A landscape with many valleys, sampled at points; each row gives a point and its height.
A ball rolls from a point to whichever of its 2 nearest points has the largest drop for the distance, and stops where none of them is lower. Distance is the straight distance between rows; heights are no part of it.
k564: [-0.93 -2.63 -0.07  2.98 -0.46 -1.87  2.92  1.37  2.15 -0.23 -0.70 -1.16
  2.31  4.28  1.21  3.81 -2.89  0.68  0.60  0.06]  h=3.99
k556: [ 0.70  1.00 -1.43  0.81 -2.33 -4.13 -1.99  0.41 -2.53  0.29  1.09  4.27
  0.15  1.46 -1.25 -0.53 -2.12  0.51  1.72 -0.27]  h=2.27
k783: [ 0.23  0.89  0.82  1.28  0.85 -1.10  0.35  1.24 -1.22 -0.58  0.80  0.33
  0.15  0.31  1.47 -2.07 -0.52  0.23  0.81 -0.69]  h=4.53
k422: [-0.09 -1.43 -1.81 -1.23  0.67  1.74 -0.29  1.06 -1.45  0.94 -0.72  3.73
 -2.11 -1.50  2.14 -2.39  1.12  2.00  0.17  1.98]  h=2.38
k797: [-0.13 -1.95 -0.87 -3.23 -2.69  0.28 -1.22 -1.38 -0.14 -1.19  0.17  1.28
  1.35  2.10  1.70  1.34 -0.50  1.65  2.24  0.89]  h=3.79
k843: [-0.83  2.76  0.33  3.76  0.82 -2.44  1.10  0.55  0.39 -0.24  2.75  1.13
  1.69 -1.60  0.89 -1.49  1.27 -0.73 -0.50  0.03]  h=5.02
k930: [ 0.70  2.07  0.20 -5.22  0.92  4.94 -0.72  3.31  0.79  2.28 -0.51  0.78
 -2.95 -2.15  1.14 -1.70  2.14  1.33  0.90 -0.86]  h=4.37
k36: [-1.75 -0.80  0.90  5.69 -0.07 -3.32  3.99 -0.36  0.50 -1.96  1.43  2.29
  0.75  0.33  1.82  0.17  0.79  3.32 -2.03  2.21]  h=5.28
k769: [-0.17 -0.39  0.30 -0.68 -1.69  2.81 -0.03 -1.13  0.99 -0.90  3.06  0.45
  0.41 -1.45  0.56  0.44  2.43 -1.40 -0.33  2.51]  h=2.74
k738: [-1.12 -3.22 -1.03 -0.95 -0.64  1.85 -0.84 -0.12 -0.28 -0.29  0.20  5.69
 -0.02 -0.78  0.38 -2.44  1.02 -1.37 -0.37  3.32]  h=1.52
k156: [ 0.42 -1.66 -0.40 -2.63  2.22  0.37  3.73 -1.74 -0.26  0.70  1.80 -1.17
  1.21 -0.32  2.70 -0.73  0.77  1.78 -1.66  1.97]  h=6.02
k252: [ 2.10 -1.43  0.67 -0.23 -1.78  0.88  4.51 -1.31 -2.47  0.14  0.31 -0.11
 -0.95  0.42  0.99  0.83 -1.19  0.78  2.22  2.61]  h=2.94
k729: [ 3.68  2.02  0.49 -0.98 -1.82  4.34 -1.58 -0.89 -0.47 -0.86 -0.05 -3.23
 -0.22 -0.89  0.20  4.83 -0.08  0.81  1.11  0.25]  h=6.66
k895: [-1.43  1.80 -0.51  4.19  1.21 -3.52  3.34 -0.39 -0.90  0.36  2.47  2.46
  1.65 -0.72  2.21 -0.77  0.13  2.17 -2.62  1.01]  h=5.34
k98: [ 2.51  1.99  1.41 -0.96 -0.70  4.42  1.48 -0.24 -0.13 -0.12  0.09 -3.01
 -1.33 -1.66  2.04  0.96  1.54  0.62  1.76  0.99]  h=7.44
k349: [-0.51 -0.80  0.03  4.06  1.74 -3.40  0.00 -0.44  1.94  0.10 -1.65 -0.60
  2.16  2.68 -0.36 -1.98 -1.61 -4.28  0.25 -1.30]  h=6.04
k486: [ 3.97  0.84 -0.18 -0.28 -1.64  1.88 -4.00 -0.92  0.21 -0.01 -4.03 -1.05
 -1.86 -0.46 -5.18  1.64  0.34 -4.75  2.24 -1.38]  h=3.88
k920: [ 1.79 -1.61 -1.70 -2.78  1.47  1.81 -3.58  1.93 -0.45  1.11 -1.10  0.67
  0.12 -0.23  1.16 -2.20  0.54 -2.14  1.37  0.20]  h=4.28
k300: [-0.06 -0.34 -1.13  2.95  2.07 -3.25 -2.12  1.35 -1.38 -1.23  1.71 -0.18
 -3.41 -2.63 -1.81 -3.74 -1.12  1.42 -1.14 -1.78]  h=7.14
k665: [-0.19  2.03  0.61 -1.47  0.30  1.65  1.53 -0.78 -0.52 -0.43 -0.67  0.06
  0.52  1.73  1.17 -1.48 -1.14 -0.46  0.49  0.27]  h=3.87
k750: [ 0.72  1.42  1.10  3.10 -0.95  3.28 -1.23 -1.49  1.56 -1.08 -0.44 -2.72
  1.95 -1.50 -2.59  5.19 -0.06 -2.06 -2.38  0.09]  h=4.36
k532: [-1.74 -0.70  0.21 -1.71 -0.27  0.75 -0.92  1.44 -1.64 -0.18  0.83  0.88
 -5.41 -3.60  1.75 -2.94 -0.66  5.40 -0.33 -0.86]  h=7.43
k350: [-4.67 -0.08  1.30  3.13  0.67 -3.69  3.68 -2.63  0.50  1.90 -1.78 -1.04
  1.92  1.82  3.32  1.68  0.71  3.72 -0.10 -1.81]  h=5.84
k964: [ 2.32  2.91 -0.12 -1.42 -0.46  1.08 -3.27 -1.30 -1.39  0.34 -3.52 -0.89
 -1.12 -2.08 -7.98  3.85 -0.10 -3.77 -0.29 -1.84]  h=4.44
k471: [ 1.17  1.07 -0.36  0.72 -2.12 -3.88 -0.47  0.67 -0.03  1.02  0.40  1.73
  2.45  3.26 -1.80 -0.05 -0.93 -2.45  2.14 -1.09]  h=3.13
k13: [ 1.04 -2.91  0.04 -0.01 -1.89  0.02  0.63 -1.15 -3.10  0.51 -0.29  0.53
 -1.42  1.06 -0.05 -0.38 -2.44 -2.69  2.38  1.34]  h=1.59
k840: [-0.83 -0.82  1.34  3.25 -2.93 -0.19 -0.40 -1.82 -0.91 -0.67 -0.38 -0.08
 -0.15  0.80 -1.41 -0.42 -1.76 -4.54  1.77  0.81]  h=2.96
k203: [ 1.90 -1.04 -1.42  0.63  0.15 -0.44 -3.58  0.86  1.96 -1.14  0.11  0.12
  1.07  1.36  0.22 -2.02  0.76 -3.07  1.36  0.32]  h=5.01
k204: [-3.54  0.06 -1.43  3.44  1.85 -5.16  2.39 -1.28 -1.17  2.71 -0.92  0.19
  2.39  0.94  3.80  1.76 -1.61  3.29 -2.01 -2.84]  h=4.77
k312: [ 1.04  0.34  1.06 -1.21 -0.16  2.32  1.57  0.06 -1.57  0.36 -0.70 -1.24
  1.45  0.43 -2.09  1.23 -0.35 -3.55 -0.72  0.21]  h=3.17
k774: [ 0.13  0.78 -2.27  4.33 -0.46 -3.82 -0.52 -0.10 -1.42 -0.20 -0.01  2.98
  0.89  2.31  0.37 -0.17 -2.70  2.36 -0.04 -0.68]  h=0.85
k685: [-1.77  3.90  3.04  0.49  0.67  1.82  3.21  0.90  1.97 -0.24 -1.48 -2.90
  2.32  2.22  1.50  2.12  0.10  1.00 -0.12 -1.84]  h=7.23
k826: [-1.17  0.24 -2.97  5.15  0.61 -3.29  1.88 -0.59 -1.53  1.06 -1.76  1.32
  0.78  2.17  0.84  1.14 -2.58  5.43 -2.63 -1.66]  h=2.92
k724: [-1.51 -0.97 -1.59  4.58  2.64 -5.65 -2.30  1.14  0.15 -2.02  1.15 -0.89
 -0.48 -0.79 -1.77 -3.08 -1.04  0.54 -1.64 -2.28]  h=6.76
k571: [-0.87  1.89  2.05 -3.22  2.66  0.74 -0.71  3.96  2.76 -0.61  1.87 -2.69
 -1.39 -0.77 -0.18 -2.94  0.10 -0.05 -1.24 -2.58]  h=5.55
k615: [ 1.15 -1.19 -1.18 -2.23  0.89  4.99 -1.58  1.68 -0.55  1.75 -0.95  1.07
 -1.79 -1.15  2.27 -2.35  2.30 -0.51  1.14  0.90]  h=3.41
k95: [ 0.67 -0.70 -0.91  1.05  0.94 -2.13 -1.78  0.21  1.88 -2.55 -2.93  1.82
  0.52  2.29 -1.63 -3.77 -1.00 -3.36  1.11 -0.06]  h=5.51
k588: [-0.21  1.24  1.30 -4.20  2.53  2.82 -0.39  3.17  0.64  2.02  0.89 -1.26
 -4.26 -1.66  1.41 -3.66  0.35  0.50 -0.34 -1.31]  h=5.03
k148: [-1.97 -3.72  0.31  0.65  0.43 -0.08  0.71 -0.70  1.28 -2.11 -0.01 -2.50
  1.75  1.82 -0.31 -0.05 -2.24 -2.66 -0.54  0.74]  h=1.77
k446: [-0.63  0.13 -0.34 -0.57  1.49 -0.43  1.35 -0.92 -0.25 -0.28  0.14 -0.09
 -3.65 -2.82  1.93 -2.84 -0.09  6.10 -1.48  0.98]  h=6.90
k914: [ 2.55  1.48  1.24 -3.74 -0.65  3.25  2.55 -0.72 -1.88  0.35 -0.01 -1.59
 -0.14 -1.64 -4.15  3.10  0.30 -2.36 -1.32  1.11]  h=3.54
k714: [ 0.87  1.20  0.28  2.35  0.15  2.44 -1.33  0.10  2.90 -2.00  0.11 -0.60
  2.78  0.41 -1.42  1.62  2.43 -3.68 -1.51  0.61]  h=3.78
k899: [-0.15 -2.55 -1.04 -1.77  0.87 -1.50  4.03 -2.69  1.44  0.41  0.56 -1.91
  3.35  1.84  2.44  2.01  0.25  1.91 -1.00  1.68]  h=5.62
k72: [ 2.13 -3.73 -1.79 -2.46 -1.02 -0.61 -3.34  2.35 -1.78  1.05 -2.71  1.41
 -2.90 -1.14 -1.89 -0.92  1.96 -3.54  4.97 -0.91]  h=1.67
k441: [-0.26  0.57  0.87 -1.50 -0.84  2.89 -0.71  0.14  2.33 -2.15  0.50 -0.94
  2.83  0.31  0.11  2.98  2.11 -0.34 -1.68  0.90]  h=3.34
k587: [-1.91  2.12  1.98 -0.23  2.20 -2.35 -0.13  2.56  1.74  1.00  3.26 -2.32
 -2.54 -1.90  0.22 -2.40 -0.18  1.74 -1.27 -2.81]  h=5.91
k890: [ 2.90 -2.24 -3.33 -0.39 -0.19 -2.70 -3.73  1.63 -1.98  1.01 -0.58  3.05
 -1.70  0.39 -1.06 -1.55  0.01 -2.45  4.12  0.01]  h=2.75
k317: [-3.68  1.08  2.86  1.34 -1.26  0.40  2.92 -1.44  0.15  0.63 -1.98 -2.46
  1.27  1.72  2.26  1.38 -0.91  2.85  0.68 -0.57]  h=6.89
k596: [-2.01 -0.52 -1.29  4.66  1.66 -6.16 -1.51  0.88  1.83 -0.38 -0.18  0.93
  2.07  1.17 -1.08 -2.34 -0.58 -2.22 -1.89 -1.85]  h=6.43
k758: [-2.04  2.71  1.69 -3.24  0.96  3.51 -2.76 -0.72  0.92 -0.43 -0.64 -1.16
  1.34  0.05 -1.56 -1.10  0.56 -2.52 -3.02 -1.41]  h=2.98
k415: [-1.41  2.91  2.43 -2.62  1.18  0.86  4.74  0.75  2.53  0.98  0.30 -3.46
  0.97  1.33  1.46  3.07  1.51  3.60 -0.31 -1.77]  h=6.87
k419: [ 1.29 -1.93 -4.29 -0.23  0.52 -2.31 -6.20  2.09 -1.63  0.49 -1.49  4.54
 -2.05 -0.83 -1.64 -2.90  0.36  1.35  1.31 -0.81]  h=3.71
k952: [ 0.52 -2.62  0.73  1.06 -1.80 -0.02  2.67 -3.32 -0.04 -1.35  0.84 -0.33
 -1.06 -1.50  2.81  0.08  0.95  3.24  1.40  3.61]  h=3.97
k299: [-1.72 -3.82 -0.15  2.66  0.97 -1.90  2.74  0.46 -0.36 -1.06 -1.28 -1.32
  0.28  2.39 -0.13  1.05 -3.17 -0.72 -0.17  0.65]  h=2.95
k721: [-1.18  0.51 -0.07 -3.25 -2.27  3.93 -2.47 -0.82 -1.70  0.99 -2.49  3.04
  1.53  0.40 -0.24  0.22  1.11 -1.78  1.28  0.15]  h=1.75
k679: [ 2.18  1.29  0.89 -4.05 -0.09  1.96 -3.56  0.46 -0.88  0.53 -0.54 -1.29
 -1.36 -4.05 -7.20  5.18  0.44 -2.10 -1.35 -1.04]  h=4.47
k225: [ 2.69 -1.65 -0.62 -1.15 -0.89  2.20 -3.82  2.32  0.48 -1.38 -1.49 -0.25
 -3.04 -0.34 -2.86  1.09  1.98 -3.58  2.81 -0.36]  h=2.93
k559: [-0.30  1.35  0.22 -3.11  0.91  4.55 -3.17 -0.17 -0.48  1.15 -2.32  0.89
  0.64  0.06 -1.95 -0.63  1.80 -3.81 -1.09 -1.47]  h=2.52
k897: [ 0.11  3.47  1.72 -3.56  0.01  0.17  2.05  0.64  2.33  1.15  2.86 -1.72
  0.32 -0.20  3.26 -0.09  1.35  3.14 -0.21 -0.68]  h=6.51
k748: [-0.74 -1.38  0.44  3.89 -0.52 -2.52  2.58 -3.68  0.87 -0.99  1.66 -0.63
  0.84 -1.45  2.57 -0.26  1.42  4.67 -0.32  2.87]  h=4.74
k162: [ 0.46  0.48 -0.32 -2.83 -3.66  1.37 -2.77  0.06 -0.92 -0.30  0.42  2.13
  1.08  1.42 -1.24  1.38  0.18 -1.47  2.18  0.57]  h=2.68
k643: [-1.40 -1.49 -0.52  0.90 -1.37  0.10  0.64 -2.06  0.99 -1.15  2.58  2.95
  2.04 -0.67  0.98 -0.89  0.36 -1.72 -0.74  3.77]  h=2.17
k946: [ 1.56  2.07  0.81  1.26 -1.51  3.28  0.09 -2.48  1.29 -0.60 -0.86 -4.44
  1.61 -0.90 -0.87  6.23  0.23  2.22 -1.69 -0.17]  h=5.44
k690: [-0.07 -1.14 -0.89 -0.16  1.78 -1.85  2.23 -2.38 -2.11  1.45  1.14 -0.07
 -0.64 -1.86  2.06 -2.16  0.22  4.43 -2.88  1.37]  h=6.44
k229: [ 0.52 -0.48 -0.55  3.36 -1.52 -2.70  2.06  1.01  2.28  0.59  0.67  0.44
  2.83  3.92 -0.85  3.53 -0.95 -2.37  1.42 -0.11]  h=3.77
k340: [-0.65 -0.06  0.04  2.19  2.22 -0.32 -1.25  1.86 -2.25 -0.95  1.31  1.77
 -5.76 -3.85 -0.28 -4.42 -0.64  2.52 -1.57 -0.43]  h=7.52
k933: [ 0.83  0.37  1.18 -5.68 -0.54  1.94 -0.40  1.04 -0.92  0.01  1.08 -1.81
 -2.40 -1.87 -4.63  2.44  0.96 -2.66  0.07 -1.64]  h=3.93
k795: [-1.27  4.04  2.37 -1.74  1.73 -1.46  1.99  1.15  1.53  1.79  3.38 -0.62
 -2.60 -1.76  1.96 -2.76 -0.07  3.96 -1.52 -1.28]  h=6.19
k281: [ 0.05 -3.01 -0.67 -2.97 -1.73  0.57  1.00 -2.68 -0.58  0.68 -0.75 -1.21
  2.97  3.48  2.11  2.27 -1.69 -0.16  0.01  1.47]  h=4.85

For each start below, name the point where the ball stops.
k340 | k738
k729 | k738
k895 | k312
k317 | k774
k690 | k721
k415 | k738
k95 | k738
k36 | k13
